Points, in no order, along strands that fork, close into loops and pass close to each other.
Points whose rows are less than 42.4 apart are linked; no others are. Some points are linked to none.
sar: [-38  -3   1  14 -53  18  12  37]
vosi: [ 19 -45  21 -15 -25  -8  -9  37]
dop: [-20 -11   8 -21  26  45 -31 -43]
furap: [ 14  43 -14  25  25  32  22  23]
toze: [-32  47   6  -4 -13 -12   8   3]
deg: [  0  44 -10  53 -14  10  10   3]
Gegir: [ 10  31  53 -13  20 -24  11  30]
zazof: [ 11  29 -20  54  -2   3  -6   4]
nidiz: [-4 37 15 27 26  2  2 30]
romu: [-21 -46  18 -11  16  32 -16 -12]
vumud: [ 34  24  15  22 -17  -6  50 -11]
redu: [ -5  25  -8   3 -32 -14  56 -22]
begor: [-28  -9 -14 -20  -3   6 -13  27]
tuv: [ 29  34 -12  36   6  29  29  15]
nufir: [-18   0  21 -15  36  16 -31 -52]
vul: [ 47  13 -24  30 -18 -12  -8 -15]
Dok: [ 38  20 -19  -7 -37  -5  15 -15]
bidot: [-15   3  31   5  45   1 -28 -47]
kozos: [ 11 -51  29  -9 -34 -24 -16  24]
venek: [-13  32  33  -8  -5 -22  43  -1]
Durev: [  0   6  -1 -38 -24   9  18  19]
nupe: [-17 -31  10 -43  29  -6 -16  14]
sedi: [ -2  26  39 -21  27 -35 -13  22]
buzun: [-44 -42   3  25 -32 -10 -28   3]
ketav: [-19 -27  14 -20  22  46 -25 -29]
lebu: [ 39   7 -19 -22 -18 -14  -4  -7]
tok: [-12  -5 -18 -15 -44  16  61   2]
Gof: [-41   7  -5  17  34  -5 -25 -39]
rit: [ 35 -60  -5 -30  10   9  -7  -8]
morek: [-44  -5 -22   6  21  12 -23 -41]
kora: [-29 -15 -27  -5  14   6 -18 -19]
zifo: [  7  -7  -4  20  23   7 -22 -59]
Zis: [  2  -7  33  18  55  -2 -21 -31]
ponap: [ 38  -8  -7 -28   4 -24 -12  -9]
nidut: [ 23   2  17  -2  28 -34 -16   0]
Mosaz: [ 14  -9  18  24  63   0 -15  -6]
tav: [-13  29  19 -30 -15 -14  39  -4]
gavab: [-16  45   2  16 -21 -10  22  -7]
tobak: [ 19 -36 -46   8 -26  19  -7   2]
Mepi: [60 15  6 24  5 -5  4 11]
Siruf: [-17   9  12  20  39 -25 -23   0]
veg: [58  7 -3 19 30  9  2 24]
goko: [32 26  5 35 -7 15 46  4]
notun: [ 20  29  57 -16  12 -20  29  18]
fifak: [42  3 -6 17 55 10 -5 17]
Fuva: [ 10 -13  -2 -29 -26  12   8  33]
muk: [ 19 -10 -48   3 -44  21   2   8]
kis: [  8 -20 -28   2   9  15 -18 -53]
Zatob: [ -8  28 -45   7 -47  17  11  -9]
levem: [ -7  46   3  39 -15   3  23   1]
Duti: [-26   4   4 -27  31 -29 -23   2]
kezod: [ -9  19   6 -36 -25   1  32   4]
denom: [ 15 -47 -40   6  -9  26  -7 -23]
babit: [ 31 -67   1  -4  -8  14  -9  -1]
Fum: [-36 -10  -3  18 -44  10  -6  37]
lik: [ -1  18 -13   9   3 -21 -18  -4]
gar: [ 37  20 -21  52  -4   0  -3  -3]
nepuz: [ -5 -16 -28 -17  10  -3 -17  -9]
taka: [-38  18 -23  -5 -41  28  29  14]
tane: [ 53  24 -11  17 -33 -10  14 -15]
Vos: [ -6  21  11  30  38 -10 -16  20]
zapes: [-33 -23  -5   6 -21   7 -13  36]
tedas: [ 12  24   5   4 -28 -16  53 -19]
sikub: [-14 -47   6 -22  18   9 -15   7]
nub: [24 -1  6 18 63  3 -9 18]
mulo: [-20 -55  27 -10   8  -2 -17  21]
Von: [  0  28  48  -3   7 -20  49   8]
Vuv: [ -7   8 -21 -16 -42   5  60 -13]
fep: [ 38  -5  10 -12  17 -34 -16  -8]
sava: [  9  15 -54   7 -42  14   0  -8]
rut: [-38 -53  41   1   1   1 -22   5]
nesat: [-28  33  -9 -19 -12  -8  -2   9]
mon: [-19  23  27 -27  27 -35 -19  17]
Nar: [ 33 -36 -10 -39   9  -9 -12   0]
dazil: [-10 -54  21  -4 -36 -29 -25   0]
tos: [-42  10  -9 -10 -38  26  24  27]
kiron: [-2 40  1 26 29 18 12 32]
gego: [-26 -15  16 -49  37 -18 -19  14]
zufu: [ 15 -22   3 -21  30 -12 -16 -35]
sonal: [-25 -49  14  14 -30 -15 -23   7]
bez: [ 14 -29  -1 -25 -16   5  -5  36]
Pefe: [-26  34 -31  -3 -40  15  20  -5]
Rem: [-30   8   4  19  39 -20 -27 -18]
Gog: [-27  11 -19 -23  -7  -2 -10  18]
depo: [ 10 -37 -33  -1   0  27 -11 -40]

A fork is a point with three links, a tip a point with one. Leave the first point through the second and follow the links. Name the first fork or tip that comes.
muk / tobak: zifo
Durev / Fuva: buzun
mon / Duti: sikub
babit / rit: ponap
nufir / bidot: Mepi
Siruf / Rem: nepuz
tuv / goko: tok

Name the points in between on the shortest way along the links from the first point to the second, in order.
vosi / Von: bez, Fuva, Durev, kezod, tav, venek
buzun / Durev: sonal, dazil, kozos, vosi, bez, Fuva
Zis / sikub: bidot, nufir, dop, ketav, romu
gavab / Gog: toze, nesat
tedas / tok: redu, Vuv
babit / fep: rit, Nar, ponap
